Each row is a point on a tangle of strands that fork, close into loops and nearly touch. The rows are in no order.
(in the rows, 128 means zero)
Points whose rows are less than 29.2 apart are linked; no others are. Some points are linked to none.
K593: [164 184  61 106 132 119  76 150]
K738: [151 155  83 111 161 108 126 177]
K152: [131 111 156 119  91 163 145  67]
K660: [103 140 160 142 134 111 139 145]
K364: [133 121 150 130 106 106 166 145]
K808: [166 193  71 113 134 112  79 151]
K317: [140 145 127 131 153 101 144 170]
K450: [119 100  70 155  94 172 115  53]
K889: [108 101 183 141 131 134 122 112]
K627: [142 139  49  86 159 126 115 171]
K589: [101  74 150 154 118 160 103  81]
K333: [161 115 143 119 168 115 134 171]
K359: [158 103 132 119 117 106 170 163]
K519: [103 123 155 134  84 123 157 110]
K406: [167 132 113 110 180 119 119 174]
K478: [ 80 115 161 155 137 131 116 119]
K793: [145 106 171 128 116 121 153 132]
K14: [159 130  68  91 175 130 106 170]
K438: [ 83 102  89 161  73 151 119  70]
K154: [162 141  63  86 169 135  89 161]
K200: [137 152 112 124 151 102 144 175]
K853: [136 125 145 130 118 102 162 156]
K115: [153 114 159 125 157 111 141 161]
K390: [111  79 134 145 105 169 103  62]
K65: [142 113 152 124  95 112 171 136]
K646: [142 193  95 123 153 102 117 163]
K910: [153 107 157 120  91 119 167 123]
K528: [143 135  83 113 146 102 148 183]
K686: [127 117 182 137 160 123 125 139]
K990: [160 170 129 120 180 116  99 156]
K107: [158 116  94 105 168 114 131 181]
K632: [166 161 116 114 183 120 102 159]
K417: [124 123 150 121  75 144 161  81]
K615: [105  93 177 145 122 146 118  96]
K912: [ 74 107 152 155 120 134 119 109]
K775: [168 150  66  89 164 134  81 155]
K796: [112  99  70 165  86 161 111  59]
K969: [107  98 114 139  90 171 122  55]
K736: [104 102 143 133  88 159 130  68]
K902: [168 150 105 110 179 120 106 166]
K521: [158 128  82 101 172 122 119 177]
K64: [146 143  84 109 154 105 138 181]
K920: [130 145 147 132 152 108 137 163]
K257: [ 94 115 124 132  73 156 142  67]
K779: [114 173 133 136 152 102 131 158]
K569: [160 109 112 112 158 112 144 178]
K812: [ 88 113 157 145 101 130 138 106]
K811: [135 126 154 116  76 138 166  89]
K559: [108 123 161 138  96 115 157 125]
K514: [155 172 142 124 185 121  95 152]
K203: [104 101 156 136  93 150 131  80]
K310: [146 201  89 122 147 104 105 158]
K106: [111 102 187 141 142 134 122 123]
K965: [105  72 139 154 113 165  98  73]
K279: [117  95 100 143  99 179 114  47]
K208: [108 118 149 129  77 141 151  83]
K998: [142 117 163 132 145 111 143 153]
K225: [121 130 178 138 171 123 119 143]
K573: [120 108 190 139 153 129 123 130]
K419: [117 138 157 137 146 107 138 151]
K354: [148 108  95 111 133 104 160 178]
K788: [102 106 127 138  82 162 133  65]
K287: [134 168 103 125 151  98 138 173]
K258: [146 117 158 118  82 130 171 107]
K460: [142 173 153 130 186 121  95 145]
K241: [147 149  56  94 157 120 113 173]
K360: [164 101 130 116 146 113 151 173]
K151: [ 91 195 136 143 161 120  92 132]
K277: [ 86 122 164 147 133 123 125 126]
K165: [157 201  80 116 139 108  92 154]
K502: [153 160  66 103 157 115 112 170]
K264: [126 105 172 127  95 147 143  89]
K600: [169 157  88 103 172 123  97 164]
K497: [154 106 115 116 125 103 165 173]
K427: [142 118  82 107 139 104 154 185]
K771: [148 101 175 124 107 130 153 113]
K469: [100 121 150 135  78 133 154  97]
K626: [139 181  98 123 153 101 126 168]
K629: [100 124 123 126  70 158 151  62]
K523: [ 94 130 164 146 136 119 131 135]
K498: [166 124 125 115 179 114 125 171]
K754: [129 132 143 134 130 101 155 161]
K266: [110 104 167 135  99 144 138  95]
K348: [118 143 175 139 176 123 110 142]
K648: [163 102 143 119 109 113 168 151]
K426: [ 81 110  98 153  67 151 128  73]
K809: [118  99  83 144  97 178 118  49]
K323: [ 66 119 132 155  86 126 136 104]
K759: [160 170  59 101 150 117  97 161]
K603: [114 128 157 137 110 110 157 141]
K564: [114  86 140 138 103 172 115  60]
K583: [ 99  81 167 149 123 154 107  91]
K650: [ 95 103  79 162  77 157 117  66]
K787: [ 98 176 151 144 177 131  84 128]
K170: [175 160  82 100 168 128  82 158]
K720: [140 104 178 125  98 140 150 100]
K679: [118 157 168 138 183 126 100 143]
K329: [130 105 169 121  96 158 140  74]
K164: [ 77 123 119 143  62 136 148  82]
K212: [129 168 162 136 186 125  95 139]
K822: [ 91 130 130 135  60 135 159  83]
K159: [ 79 108 153 152 107 133 127 105]
K708: [ 76 118 107 148  64 144 137  75]
K131: [165 173  52  97 140 122  81 153]
K976: [141 111 170 130 131 114 150 144]

A piece is all that can be reached along the links. How many separate loops has the piece of each point below (a circle has one, a figure eight two, a Y none), and how many tips (points with one link)?
K720 -> loops 0, tips 5
K523 -> loops 0, tips 3
K559 -> loops 1, tips 1

Name the points in between on the shortest way along the links from the first point to the second, in order.
K632, K521 -> K902 > K600 > K170 > K775 > K154 > K14
K354, K64 -> K427 > K528
K615, K686 -> K889 > K106 > K573
K417, K519 -> K208 > K469
K200, K646 -> K287 > K626
